Points on a hilly landscape, in no order, each with its height.
From any point a ball rolls to the lowest of the 3 points nearest to it. It stops when none of these is lower. Distance is the straight distance between rows; heights are no part of it.
j_925 h=2.26: [117 139 184  90 112  79 155  98  81 114 150  93 111 132 139 127 139 113
 180 147 123 141 125 128 138 179 112 110 120 102 153 120 161  90 132 145
  97]
j_70 h=4.36: [140 140 202  99 109  82 181 102  52 108 159  95 147 131 114 147 123 114
 187 124 140 168  95  87 139 157 134  95 164 121 196 102 156 136 120 156
 160]
j_537 h=1.62: [129 152 152 122 107 113 136 107  94 129 130 120  86 120 147 105 126 131
 176 124  84 150 119 141 124 133  84 119 141 107 114 140 152  78 164 149
  73]
j_325 h=7.06: [165 126  50 182 114 178 113 178 175 148 103 138 151  53  86 147  89 116
  61 136  91 122 129 154 126  94 169  97 138 114  93 171  94 137 119 117
 126]
j_406 h=5.22: [127 116  67 146 146 166 108 150 153 157 114 132 118  75  93 130 123 136
  49 131 138 113 161 175 131  99 139 110  99  99  84 153  94 119 119  99
  74]
j_848 h=4.40: [127 140 117 103 151 124 116 145 125 103 128 101 143 139 114 132 105 125
 139 106 138 110 104 106 128 142 134 142 137 164 185 127 133 159 129 131
 177]
j_481 h=1.85: [155 145 110 125 115 114 121 134 121 141 115 140  99 127 141 136 139 122
 147 122 121 121 120 132 139 117 115 132 140 143 128 138 103 136 122 143
 154]
j_425 h=2.59: [141 140 179 149 111  73 131  93  89 133 108 142  72 178 170 126 157 138
 174 141 115 172 136 149 127 128 123 124 139 111 111 133 136 101 145 140
 105]
j_559 h=5.30: [140 135  80 108 129 118 116 163 156 117 131 127 145 123 110 136 133 108
 116 118 126  96 134 140 161 113 141 141 130 157 148 121 105 162 110 135
 173]
j_634 h=2.82: [159 152 130 108  97 116 138 129 112 134 117 134 133 133 126 130  99 113
 176 107  91 140  90 113 138 123 111 108 159 136 158 156 120 151 118 154
 155]
j_799 h=2.56: [168 111  79 159 135 137 122 145 129 187  84 183 100  79 102 146 145  96
  95 142 101 140 142 183 142  81 143  93 125 119  78 171  53 104 111 117
  94]
j_764 h=4.11: [ 92 130 208 129 124 102 120 102  72  92 148 107 153 177 140 158 149 155
 138 142 177 152 128 108 101 148 155 137 124 137 164  91 169 148 151 141
 152]
j_958 h=3.76: [136 114  73  69 161 114 135 162 172 145 132 150 108  92  91 102 164 114
 110 123 153  83 161 149 197 100 137 153 101 174 115 143  93 129  88 122
 172]
j_263 h=5.40: [149 150 129  56 134 118 172 119  95 125 152 102 157 108  96 136  98  85
 169 112 133 143  83  80 170 145 114 117 142 165 214 152 133 144 121 162
 190]
j_558 h=4.48: [136 152 160  93 106 105 170 113  77 118 139 107 165 133 114 148  96 116
 173 104 123 166  74 106 138 167 113 103 144 140 206 134 160 145 119 148
 165]
j_308 h=2.15: [107 107 128 112 162 130 125 110 142 139 151 122  81  99 138  97 157 140
 124 139 129 108 157 142 128 133 111 140 115 110  89 139 109  69 143 117
  85]
j_573 h=6.89: [132 115  41 155 131 189 122 168 172 137 133 102 170  36  56 135  62 120
  44 122 124  97 144 141 138 122 141 113 113 103 103 158 102 117 118 100
 105]
j_190 h=1.36: [138 137 159 109 118  59 142 107  78 130 125 134  84 151 157 124 162 113
 191 146 145 140 141 138 146 132 144 125 139 149 145 136 128 126 121 143
 164]
j_814 h=0.88: [121 125 156 165 144 109  99 109 120 140 117 171  70 174 165 140 169 151
 126 144 145 150 141 157 116 115 129 145 147 114  80 132 117 116 134 115
 106]
j_567 h=0.17: [ 69 120 168 153 144 153  82 111 143 114 159 119 105 161 157 131 142 170
  74 148 152 138 154 122  93 126 122 160 117  99 100 111 144 100 138  95
  90]
j_383 h=7.36: [146 130  81 129 125 169 105 179 166 125 135 129 169 119 113 138  76 110
 109 103 102 102 101 109 133 117 136 125 152 136 161 148 126 158 114 122
 151]
j_823 h=6.17: [120 118  81  97 155 147 110 145 163  96 142 104 158 134  79 134 112 112
 106 115 157  96 125  99 131 116 150 164 134 152 163 125 127 155 113 121
 171]
j_739 h=5.64: [ 63 119 201 140 113 166 124 121 124  91 172  89 182 169 160 108 126 185
 110 131 127 137 102 105  73 164 109 166  90 105 137  90 209 101 180 106
  89]
j_884 h=4.66: [ 96 140 230 155 105 149 125 126  94 111 146 104 182 178 152 139 106 174
 140 125 117 151  92 102  70 158 123 128 128 110 157 112 191 138 156 136
 105]
j_134 h=2.14: [ 87 126 161 151 141 143 124 105 128 123 138 111 101 129 154 109 139 168
 113 137 133 151 143 125 115 144  90 150 119  73  88 123 157  68 155 103
  57]
j_702 h=2.11: [148 125 114 136 132 114 104 138 144 111 108 162 121 151 143 137 146 131
 130 144 152 131 154 112 136 124 155 133 139 163 134 106 104 162 109 123
 176]
j_247 h=5.28: [118 128  92 169 136 176 109 147 144 153 116 114 121  93 110 134 105 141
  81 141 105 125 139 154 119 115 124 109 134  92  84 129 111 121 133 111
  82]
j_150 h=3.59: [103 124 127  54 147 112 193 102 123  97 165  65 139 106 107 103 129 107
 167 107 123  99 127 113 157 156 102 132 106 130 176 129 155 100 144 146
 114]
j_689 h=0.98: [183 108  47 179 123 152 117 178 171 138  99 161 156  99 123 141 112 112
  78 144 114 133 149 142 147  98 180 121 131 147  88 135  77 168  92 120
 162]
j_162 h=3.94: [ 85 110 180  88 140 119 126 106 127  78 160  77 171 159 124 129 127 124
 115 140 166 134 125  98 103 146 140 151 119 149 187  86 189 130 151 108
 140]
j_305 h=2.58: [118 112 122  59 157  84 167 120 115 115 150 109  98 107 104  98 178 104
 164 122 137  88 154 143 189 131 121 143 103 172 149 144 129 113 121 138
 145]
j_76 h=3.68: [ 88 110 180  62 137 117 184  92 126  72 174  49 190 147  96 114 101 110
 123 112 153 114  93  82 118 183 113 128 103 120 212 111 185 119 146 138
 134]
j_213 h=2.80: [124 164 155 159 100 177 110 143 123 127 134 126 165 138 144 127  77 148
 132 107  92 133  90 102  87 139 104 131 139 107 145 118 180 136 143 144
 111]
j_129 h=6.21: [136 117  49 182 129 187  99 160 159 148 107 120 150  54  88 144  77 115
  45 130 105 121 135 161 116 111 159 106 116  98  90 150  97 113 119  94
  87]
j_745 h=2.40: [177 110  75 191 101 165 119 145 173 125  93 178 177 157 136 169 108 131
  97 141 146 125 143  97 119 113 202 114 135 169 121 106 108 223  92 124
 209]
j_516 h=0.04: [184 144 118  98 111  81 141 112 100 143  92 150 115 128 127 139 153  98
 187 123 149 140 131 137 158 127 145 116 131 167 161 123 105 155 103 161
 184]
j_223 h=4.82: [124 106 123 137 168 104  81 109 155 117 124 156  79 151 148 132 193 161
  84 156 200 141 178 137 133 120 145 153  99 124  88 129  90 115 124 102
 128]
j_412 h=2.27: [111 149 180 206 116 136  92 110 111 138 111 157 150 188 174 157 129 172
 168 123 148 165 137 112  73 120 163 123 129 147 109  90 151 180 136 129
 149]
j_323 h=5.51: [122 134 102 149 147 157  87 160 157 111 134 116 162 137 120 128 103 136
  87 124 130  97 126 122 112 116 140 137 132 138 138 118 139 146 137 110
 155]
j_6 h=6.87: [112 139  81  92 138 182 125 147 175 103 139  88 174  70  93 119  73 123
 112  94 103  91  88  78 134 145  86 133 132 124 167 130 146 127 140 145
 129]
j_714 h=1.07: [125 105 134 228 134 169  67 129 158 141 115 152 125 157 158 155 115 167
  71 152 136 137 136 145  77 112 167 129 127 108  71 107 117 144 127  96
 104]
j_444 h=2.17: [194 107  75 145 113 129 153 160 152 188  65 187 115  87 125 130 141  81
 114 133  92 135 129 187 153  62 138 103 116 132  82 175  35 127 109 127
 105]
j_434 h=3.43: [128 136 130  45 132  86 181 107 100 107 172  82 129 111  97 115 135  87
 177 114 127 103 113 111 179 154 115 116 127 152 198 146 151 116 135 153
 157]
j_324 h=0.40: [113 112 104 111 160 120  96 133 146 142 135 147  82 110 119 119 170 139
  98 142 154 109 164 158 152 114 129 160 121 143  78 140  85  92 121 106
 111]
j_36 h=2.41: [117 123 160  65 127  83 184 105  87 104 166  54 149 128 111 121 118  99
 155 125 147 118 115  90 141 155 114 111 132 123 198 115 158 111 144 140
 150]
j_472 h=1.73: [141 147 171  84  94  78 187 108  66 139 137 102 121 111 132 118 130  91
 198 128  97 151  99 113 156 150 119 102 137 115 168 150 150 111 128 154
 124]
j_378 h=2.70: [109 111 103 101 163 140 145 131 147 150 133 144  95  66  92 104 136 124
 135 123 117 108 146 148 153 114  77 139 108 108  73 147 104  63 130 121
  73]
j_842 h=5.98: [143 158 117  76  95 131 159 145 117 133 134 118 144  93  94 126  82  98
 175  96  99 119  75  87 150 147  84  96 144 147 203 145 132 128 139 161
 152]
j_37 h=0.09: [159 106  39 147 139 143 111 181 196 116 113 149 159  89  84 121 146 109
  72 141 150  99 163 134 164 113 185 134 109 149 125 139  89 182  97 113
 188]
j_956 h=7.18: [124  95  86 109 135 143 131 144 143 186 100 176  94  67  90 132 161 128
  57 140 145 108 155 179 144  87 138 104  96 104  55 165  52  97  95  79
  74]
j_56 h=3.03: [ 90 103 163 174 138 161  55 113 149  89 129 134 143 197 143 150 153 169
  73 152 171 134 155 113  80 118 172 169 115 151 114  90 159 164 129  95
 139]
j_464 h=1.06: [124 117  74 128 151 145  98 151 170 128 131 133 130 107  99 125 111 121
  93 129 125  98 141 139 146 107 139 125 138 125 115 142 105 136 118 108
 139]
j_14 h=0.30: [137 155 169 205 124 151  98 120 117 149 114 158 119 178 165 137 109 154
 142 129 109 147 122 134  72 115 138 121 141 119 103 115 144 135 158 135
  95]
j_903 h=1.84: [165 134 120 174 123 110 112  95 135 141  79 199  84 174 190 153 188 145
 140 149 166 155 168 147 132 116 161 119 120 140  54 106  78 163 110 134
 146]
j_696 h=7.67: [129 148  77 165 111 203 105 163 170 132 119 100 165  75 108 123  73 135
  70 130  97 101 111 124 120 121 126 132 134 111 115 130 128 137 131 119
 104]
j_105 h=2.68: [ 82 121 198 101 123  82 172  82  83  92 181  82  93 149 151 100 168 126
 168 156 128 130 135 139 147 166 105 115 106  83 106 115 162  63 157 129
  75]
j_722 h=1.18: [138 155 168 188  94 178 104 143 117 148 106 140 165 169 150 151  78 152
 140 106  84 137 103 117  83 124 131 115 147 132 132 117 164 160 138 127
 113]
j_775 h=3.73: [132 171 190 172 101 116 119 112  85 152 121 140 132 173 162 143 115 145
 177 131 108 176 106 125  96 130 103 117 142 109 139 124 166 130 149 142
 108]
j_432 h=3.71: [132 143 157  99 119  89 158 118  82 131 145  97 144 132 117 135 125 113
 162 124 158 134 117  94 142 151 139 119 153 158 191 123 151 153 109 146
 188]
j_640 h=7.03: [110 108  75  63 160 128 124 155 163 119 147 113 153 107  83 111 114 104
 122 103 130  82 148 115 170 128 109 153 108 164 166 131 130 130 130 143
 157]
j_407 h=0.74: [171 157  95  82 125 125 136 149 124 129 127 130 155 117 106 150 115  91
 149 108 126 130  99  82 140 136 149 135 149 171 181 139 116 181 106 140
 208]
j_512 h=4.00: [ 95 137 183 169 103 157  91 125 115 111 141 123 167 162 147 133  96 172
 127 122 109 136 115 119  71 135 114 143 139 120 137 111 180 136 154 119
  95]
j_813 h=4.28: [122  99  96 166 164 147  89 156 187  89 116 122 147 123 114 140 127 142
  49 147 153  99 149 132 126 109 172 152 127 140 131 113 119 166 112  92
 158]
j_839 h=1.96: [202 114  64 141 118 107 141 151 144 168  71 197  97 130 161 137 169  99
 127 133 108 134 148 183 150  78 156 115 120 159  76 137  54 156  94 152
 145]
j_683 h=1.87: [177 119  96 180 112 127 117 133 145 152  77 186 111 141 175 143 130 121
 130 130 124 137 154 141 132 100 156 107 132 146  78 123  83 159 106 146
 148]
j_251 h=3.47: [112 141 159  85 123 116 154 104 114  99 145  82 149 125 131 118 111 122
 157 117 121 128 102  99 132 149 103 122 118 121 162 132 172 121 142 142
 120]
j_45 h=4.76: [109 127 114 164 152 158  80 121 144 153 115 144  91 120 132 137 134 144
  80 139 125 135 148 145  95 119 117 141 127  72  65 129 106  90 142  93
  75]
j_468 h=0.38: [112 135 141  71 146  90 150 111 104  97 157  91 124 130 130 108 136 114
 153 128 153 126 141 119 156 150 129 148 119 150 171 126 149 115 132 122
 156]
j_541 h=3.60: [125 126 102  64 140 126 178 122 102 149 114 136 109  68 106  78 142  91
 179  84  94  78 128 154 181 110  72 130 117 136 130 173 133  83 131 152
 112]
j_991 h=3.16: [105  98 138  42 160  83 211  93 110 100 174  81 113 109 106  93 163  77
 180 118 130  78 147 132 185 153 113 122 101 143 163 132 154  91 134 133
 123]
j_443 h=2.19: [134 129 129 129 129  99 132 125 119 148 113 150  74 136 150 118 168 138
 147 134 118 138 136 161 134 109 106 118 137 124  98 152 115  91 125 132
 118]
j_766 h=3.28: [115 115  86  68 158 108 162 139 133 138 128 153 100  80 100  99 157  99
 155 113 112  81 160 151 179 104  95 133 112 153 122 155 105  84 113 124
 124]
j_410 h=2.69: [151 145 112 110 111 116 115 139 126 130 112 140 135 138 130 140 127 125
 147 112 133 133 113 114 133 123 141 132 146 162 163 128 130 161 126 148
 184]
j_318 h=6.09: [118  88  68 128 154 132  99 161 183 120 129 149 122 118  87 120 146 140
  60 150 161  94 179 149 149 112 165 147 122 145 107 136  95 131 109 116
 158]
j_228 h=2.77: [105 108 118 200 140 191  74 141 163 133 137 132 129 120 118 159 112 170
  27 135 147 125 142 157  89 124 157 123 122  92  87 123 119 128 118  91
  84]
j_170 h=4.49: [135 122  61 102 143 143 146 162 147 143 122 136 130  75  95 107 116 107
 121 111  94  90 126 138 163 114 119 133 130 135 116 148 111 127 127 124
 116]
j_127 h=1.11: [184 146  89 149 112 173 108 158 157 168 100 146 152 101 120 138  68 105
 126 115  80 124  79 117 119 109 117 103 156 122 148 159 112 159 107 141
 148]
j_49 h=2.79: [144 104  90 132 144 120  96 154 175 154 124 176  86 122 127 126 175 140
  82 147 153 120 161 169 156 109 157 143 112 136  67 132  67 135 107 100
 143]
j_31 h=2.05: [107 120 166  79 118 112 174  90  92 119 144 112  91  94 144  78 147 116
 176 126  92 134 124 135 143 162  72 127 108  78  95 138 139  73 163 137
  58]
j_102 h=3.32: [140 143  71 159 119 154  99 156 153 147 105 128 138 100 112 126  97 122
 117 125  99 132 121 133 136  95 133 119 151 113 113 135 104 150 120 119
 133]
j_835 h=5.17: [143 175 167  90 100 157 169 131  90 133 146  94 183 117 110 132  58 114
 152  95  94 148  49  75 112 175  97 118 161 126 202 162 155 146 143 152
 156]
j_654 h=1.38: [ 98 115 183  88 130  81 160 105 111  87 163  66 144 168 129 132 139 112
 138 136 155 135 130 115 122 157 128 128 113 115 179  92 179 107 143 130
 130]
j_302 h=1.97: [176 103  74 178 118 119 112 150 170 126  91 175 121 146 163 143 159 130
  95 147 158 132 157 137 142 104 176 129 125 154  70 101  81 190  98 133
 173]
j_623 h=2.51: [103  95  86 100 164 127 122 149 149 161 127 164  93  89  89 112 161 123
  91 136 149 105 162 171 166 105 107 140 106 133  86 148  73  98 105 113
 108]
j_340 h=2.32: [135 100 103  94 156  97 119 130 140 141 123 153  93 120 123 115 186 124
 119 140 155 112 169 157 169 109 133 150 109 156 106 144  90 117 109 107
 135]
j_498 h=1.81: [170 136 119 203 118 136 110 107 149 165  87 182 107 165 177 145 130 126
 139 135 114 169 145 148 108 102 144 115 142 124  65 125  93 148 131 138
 119]
j_672 h=4.85: [175 138  73 143 115 141 111 159 152 129 114 150 161 140 120 146 101 116
 122 122 132 108 129  97 124 117 155 136 153 160 162 109 116 206 103 142
 195]
j_935 h=5.52: [110 135 125  46 147 135 176 112 144  89 168  71 168 107  80 110  93  88
 146 100 125  92  97  72 156 166  88 127 122 137 207 145 150 139 139 154
 168]
j_568 h=4.74: [166 113  74 107 130 119 134 150 139 160 101 170  90  84 108 107 161 103
 136 126 103 112 135 165 159  78 108 116 132 146  93 168  85 100 116 130
 134]
j_96 h=4.30: [134 130 180 126 117  67 156 110  81 113 137 110 137 157 136 147 145 126
 178 149 177 170 127 108 122 159 154 115 150 143 173  78 148 144 125 138
 175]
j_520 h=4.92: [102 121  90 116 150 155 111 135 163 115 135 108 145  95 105 112 112 136
  97 113 119  82 122 127 146 138  97 149 131 126 139 125 127 113 129 122
 113]
j_989 h=1.17: [144 165 147 115  93 104 162 119  93 127 119 126 122 107 132 107 105 107
 189 106  80 137 109 126 145 138  91 113 136 109 142 143 131 105 147 149
 102]
j_536 h=4.91: [ 97 139 122  64 104 156 183 114 145  95 150  65 173  73  97  88  76 117
 155  92 110  96  79  72 139 171  86 126 109 122 180 135 163 111 167 155
 136]
j_899 h=4.47: [ 93 117 148  51 133 121 209  92 122 105 156  77 123  95 121  80 130 109
 174  99 108  89 114 121 158 180  78 132 114  86 123 141 157  62 149 148
  73]
j_118 h=2.65: [121 137 148 156 122 137 100 128 117 103 124 135 163 174 139 156 117 149
 124 125 155 134 118  98  85 137 158 139 139 163 163  95 151 181 134 126
 168]
j_289 h=4.94: [ 83 131 139 177 129 194  93 127 149 124 153  97 168 128 140 107  98 170
  85 124 101 121 105 116  84 146  96 145 113  92 113 105 166 110 152  95
  73]
j_448 h=3.45: [112 143 211 155 119  94 138 103  75 115 148 115 137 178 162 146 136 153
 172 141 137 175 127 126 103 160 132 116 134 120 145 101 166 137 141 146
 120]
j_459 h=2.71: [ 97 131 174 135 138 104 118 107 107  99 134 115 100 165 166 137 149 148
 139 145 144 141 141 141 118 151 127 151 126 122 136 115 157 114 140 138
 128]
j_295 h=4.18: [112 105  87 147 165 146  89 136 159 133 137 126 112 119 106 120 141 145
  68 144 153 119 152 146 136 111 144 144 116 133  90 113  95 122 114  94
 112]
j_663 h=0.27: [ 81 112 142 156 156 143  66 125 162  75 142 129 127 173 135 131 150 163
  71 134 161 113 158 121  95 123 145 167 110 137 127  91 143 147 134  92
 128]
j_510 h=4.50: [134 124  80 128 137 148 122 144 160 157 106 146 112  81 107 115 133 119
  98 135  95 112 139 163 144 102 110 110 119 107  85 153  85 105 120 107
  95]
j_949 h=2.57: [100 115 172 110 135 101 143  82  92 126 141 117  69 142 160  95 166 154
 145 141 122 152 143 143 132 148  88 139 109  90  93 142 140  55 148 116
  74]
j_474 h=3.70: [115 121 105  81 151 107 117 128 153 113 135 126 108 124 114 121 152 127
 108 133 153  97 149 136 150 116 137 158 114 170 135 132 109 128 119 117
 166]
j_924 h=2.04: [135 155 210 138  84  54 177  95  50 130 130 117  91 164 148 123 142 115
 199 132 109 171 111 132 126 142 115  86 150  93 136 127 169  87 144 156
  96]
j_507 h=4.10: [115 141 183 102 119 114 152 115  84  83 152  70 185 150 110 153 108 115
 134 122 167 152 104  89 101 159 147 121 126 141 203  98 178 150 129 129
 162]
j_382 h=3.35: [188 141  58 214 101 175 114 154 160 162  89 152 161 100 127 133  74  98
  84 130  65 139 107 137 115  85 140 102 158 114  94 142 104 164 115 142
 114]
j_701 h=1.67: [140 144 193 111  96  46 175  97  52 134 129 120 104 163 138 133 149 104
 199 139 146 172 117 134 139 139 126  94 166 114 145 115 162 117 121 150
 128]
j_402 h=5.55: [109 117 241 117 110  99 167 101  61 101 165  76 200 171 119 155 129 136
 153 140 165 175  94  89  98 175 132 105 138 104 189  89 203 140 137 140
 138]
j_803 h=0.65: [168 140  96 206 119 181  91 161 160 139 115 151 166 116 142 155  82 134
  94 125 104 132 112 122 100  97 147 129 154 126 109 127 120 166 115 117
 136]
j_864 h=1.76: [146 140 117  73 140  90 132 150 124 123 127 133 117 125 117 124 145 107
 164 122 137 124 130 125 167 127 134 132 133 184 168 142 106 143  96 152
 177]
j_616 h=3.44: [137 107 103 167 136 135  83 132 163 133 104 162  82 148 158 144 177 148
  79 157 167 134 166 148 115 117 175 132 116 125  73 114  70 153 108 105
 140]
j_140 h=2.33: [116 130 161 163 126 126  92 118 121 104 111 143 137 177 147 162 140 139
 137 137 169 160 130 102 114 130 170 133 124 163 145  86 137 179 128 129
 181]
j_606 h=1.29: [124 125 109  99 138 112 124 139 137 123 132 116  93 113 128 108 127 118
 156 140 112 110 127 140 155 131  96 138 139 132 115 142 129 101 132 131
 119]
j_695 h=2.20: [162 131 108 222 106 165  87 134 170 137 101 187 153 167 167 173 118 142
 111 135 138 136 143 123  95 114 184 110 131 152  91  91 106 215 107 112
 179]
j_121 h=4.15: [128 113  92 136 140 141  95 145 147 134 132 129 104 115 116 114 124 148
 111 136 122 127 139 141 123 123 128 148 129 124 103 145 119 118 132 118
 108]
j_801 h=1.01: [142 144 131 206 123 161  93 137 135 156 108 140 106 138 155 131 114 152
 125 132 103 134 131 149  88 108 135 126 156  99  80 122 117 125 132 130
 101]
j_940 h=4.53: [189 133  81 134 117 140 141 155 143 178  95 163 121  91 120 135 119  86
 140 110  74 125 112 155 142  83 107 107 155 130 118 154  84 133 122 146
 130]
j_876 h=3.05: [ 97 112 100  76 155 147 179 119 136 154 117 138 108  61 100  95 137  98
 151  99 108  85 142 150 169 121  62 125  96 112  87 154 112  65 130 125
  68]
j_673 h=4.81: [ 79 125 191 109 110 140 177 103 107  97 160  83 140 145 161  83 131 159
 167 127 107 135 112 104 105 189  99 143 113  76 113 113 179  70 178 146
  67]
j_805 h=1.99: [163 119  88 186 119 149 100 159 169 133 120 173 141 131 137 156 128 123
  82 140 132 139 137 131 113 110 182 128 138 144  88 124  95 177  91 111
 156]
j_180 h=1.70: [125 120 119 150 130 106 104 122 134 125 104 161  98 149 154 123 161 141
 135 138 142 138 141 145 123 116 145 143 138 129 108 121 114 142 117 120
 149]
j_451 h=6.18: [101 134 227 111  99  96 179 112  71  94 177  72 170 161 144 125 128 153
 153 136 148 162 103 104 102 176 121 106 119  79 160  93 192 113 158 141
  83]
j_48 h=3.42: [ 87 117 182  94 143  72 151 103 110  96 182  89  90 162 135 102 164 135
 140 157 172 126 150 130 127 148 134 139 111 111 135 108 173  84 154 115
 107]
j_742 h=1.44: [105 138 136 129 138 144 124 106 133 137 136 121 115 119 129 104 119 144
 117 130  93 129 129 134 131 133  89 136 128  91 107 129 139  92 143 118
  82]
j_141 h=6.81: [142  99 104 147 140 135 103 139 150 180  96 182  74 108 124 147 157 143
  68 143 148 148 171 186 125  88 136 116 115  84  43 150  64  98 109 104
  80]
j_384 h=5.47: [ 93 129 128  57 137 157 169 102 155  94 172  59 187 110  95 125  75 117
 140  90 137  90  81  69 141 168  95 153 108 145 203 136 168 129 149 155
 147]
j_756 h=5.09: [109 146 202 123  96 128 146 120  78 116 153  97 191 148 127 153  75 153
 148 118 122 148  75  88  83 167 121 123 130 139 191 119 190 150 145 135
 125]
j_875 h=4.89: [ 82 119 190 130 135 146 104 121 115  93 154  98 138 163 157 127 125 168
 103 139 144 139 123 118  85 155 130 144 105 116 150  96 177 124 146 123
 108]
j_133 h=2.67: [130 119 106 147 130 129 126 116 125 165 107 162  74 109 128 115 148 133
 121 129  96 137 150 172 125 107  93 124 128  96  74 142  87  71 133 117
  81]
j_154 h=2.42: [148 149 144  57 107  83 197 118  76 133 131 109 112 101 119 121 129  78
 195 110 109 129 102 114 164 144 114  99 153 145 187 159 126 129 113 158
 143]
j_753 h=1.86: [179 100  61 121 134 116 126 148 161 140 114 175 113 113 125 134 185 112
 110 140 144 101 161 149 164 100 155 141 115 174 102 124  72 172  93 127
 180]
j_643 h=1.69: [105 123 153  96 133  69 130 102  90 108 144 108 110 151 138 125 170 128
 155 129 155 132 136 127 139 140 138 138 135 137 154 119 146 119 127 134
 146]
j_183 h=5.41: [110 113 149 188 153 136  85 112 137 171 113 162  54 152 146 159 160 163
  72 141 159 154 155 151  84 106 135 134 129  77  47 145  83  80 126  92
  62]
j_281 h=4.06: [116 161 192 154 101 106 133 113  94 119 131 111 119 169 169 131 123 148
 161 139 113 161 122 139  93 153 109 131 125  81 118 124 178  93 160 136
  78]
j_792 h=0.70: [128 138 163 252 109 175  65 118 146 152 126 165 144 189 168 142 102 173
  98 134 115 137 118 141  60 107 146 122 131 112  93 106 146 160 140 117
  88]
j_931 h=4.43: [106 153 180 103  91 161 167 130 106 102 145  82 181 128 128 110  86 147
 154 100 112 132  73  72 103 181  76 126 113  90 174 139 197 113 152 158
  98]
j_270 h=2.23: [135 133 147 202 102 150  79 127 128 122  94 168 164 195 168 167 123 155
 122 138 170 152 129 110  90 114 181 126 135 175 115  80 132 204 122 120
 166]
j_597 h=6.36: [150 112 117 202 133 137 117 115 132 177  88 184  55 152 150 152 158 140
  96 142 133 169 145 161 106  94 145 124 129  88  45 143  76 107 119 106
  55]
j_208 h=4.65: [ 80 113 168  76 125  97 210  90 107  90 169  48 143 133 127  92 135 112
 170 121 131 117 124 117 133 187  95 129  95  81 128 115 192  86 159 137
  88]
j_843 h=2.34: [146 169 141 145  99 135 123 131 115 150 114 135 131 132 137 124  98 128
 160 109 108 138 118 119 107 115 113 124 142 136 150 124 136 136 130 147
 142]
j_776 h=0.51: [138 145 111 102 119 133 138 124 121 145 104 123 124  96 121 105 114 113
 156 110  84 118 120 125 145 125  79 124 138 119 127 149 134 100 140 144
 106]
j_828 h=3.67: [157 103  46 145 123 146 120 174 145 159  95 152 136  64  81 126 126  98
  80 141 108 104 159 173 158  89 133 104 125 119  79 161  68 141  98 109
 114]
j_853 h=2.91: [125 114  90 134 153 129  88 138 159 123 124 148 111 136 128 125 147 134
 107 140 135 123 152 135 142 114 143 154 126 141 111 120  91 144 115 104
 153]
j_457 h=3.65: [115 117 143 153 139 121  99 113 123 168 111 162  60 138 158 125 157 155
 111 140 118 155 140 154 109 104  97 129 121  87  74 163  91  68 142 114
  59]
j_188 h=3.46: [163 141 104 161 105 144 115 139 129 137 109 157 146 148 156 152  96 135
 143 120 122 148 121 120 110 117 150 108 153 159 127 117 126 171 114 133
 171]
j_7 h=1.34: [121 134 164  81 128 121 153 106 108 109 162  88 181 124  95 151  99 113
 124 116 149 130  85  65 124 161 122 131 150 156 227 118 159 150 127 140
 180]
j_951 h=6.45: [ 82 121 118 115 145 162  92 132 152 100 159  98 160 145 128 114 115 150
  94 122 134 100 124 109 105 136 119 156 124 132 165 111 158 133 136 118
 128]
j_373 h=0.64: [176 124 111 104 120  89 141 126 116 142  86 184  93 131 154 128 175 116
 163 142 134 125 155 153 157 113 157 134 123 178 111 127  80 147 101 149
 180]
j_176 h=2.98: [121 142 142 138 122 132  94 136 127 118 130 124 138 143 147 134 121 145
 136 124 118 126 134 125 102 132 117 142 132 120 145 104 138 132 149 131
 133]
j_912 h=3.08: [172 112  63 129 143 129 119 163 155 164 106 188  96  85 105 130 150 119
  89 149 125 132 159 179 150 100 153 109 109 132  73 163  53 134 104 105
 123]
j_919 h=4.08: [111 144 126  67 131 131 194 120 116 116 139  90 138  88 108  92  97  98
 189 104 101  99 102 102 167 155  89 123 121 111 155 141 155  90 139 154
 104]
j_953 h=1.71: [155 120  95 188 122 148 105 146 147 162  99 164 100 128 138 134 126 127
  99 142 109 133 142 164 112 105 148 117 136 113  71 131  84 131 118 114
 111]
j_532 h=3.78: [118 159 145 126 103 138 128 135 113 117 140 105 169 139 136 132  75 143
 154 107 117 133  88  93 109 154 105 132 145 132 173 124 163 145 133 143
 148]
j_819 h=1.72: [152 143 145 208 124 129 102 102 144 163  82 179  81 186 192 146 147 141
 142 141 139 170 150 155  99 101 150 132 146 120  48 118  97 135 115 128
 110]
j_165 h=1.22: [122 129 108  61 133 123 144 134 122 121 135 117 118 105 113 114 119 109
 168 102 124  99 124 136 160 116 112 134 127 155 165 147 128 109 133 147
 146]
j_946 h=4.04: [127 175 195 157  83 145 146 124  87 141 121 125 156 163 148 132  92 149
 163 117  94 165  81 113  72 161  95 112 150 106 154 131 188 119 163 158
  97]
j_348 h=4.03: [151 120  86  64 147  80 157 163 124 140 111 155 100  94 104 118 172  91
 161 129 132  99 151 159 188  85 127 135 109 176 129 166 102 126 100 131
 178]
j_286 h=4.77: [115 129 223 149 121 114 134  91  42 121 148 129 208 189 119 177 128 157
 150 132 166 202  94  86 101 136 158 111 129 149 179  87 187 180 125 126
 174]
j_449 h=1.95: [121 106 117 186 139 157  86 145 153 122 127 142 120 143 147 138 141 146
  73 142 138 117 137 135 111 109 175 125 142 142 102  99 114 156 130 100
 140]
j_39 h=5.95: [106 125 134  65 154 135 134 116 151  92 170  81 179 123 100 110 114 110
 109 107 151  92 109  79 117 149 121 148 108 162 204 118 162 137 142 139
 153]
j_350 h=4.24: [ 94 113 159 111 173  77 120  98 110 102 150 138  54 152 145 119 178 146
 127 166 158 141 161 140 143 123 141 153 127 132 118 125 129  93 115 115
 109]

Where does a ball stop that starts at each point below?
j_118: j_37
j_739: j_14
j_884: j_14
j_673: j_776
j_949: j_776

Call two points neighbours if one is among the 3 nearest of the other. Go from one point of each pair to the other, from neighbour to neighbour, staying as low as possible. Name the highest point that can't be avoided.
j_803 / j_516: j_805
j_127 / j_165: j_102
j_468 / j_464: j_853
j_37 / j_165: j_753
j_776 / j_7: j_507
j_324 / j_567: j_308
j_814 / j_14: j_498
j_516 / j_468: j_643
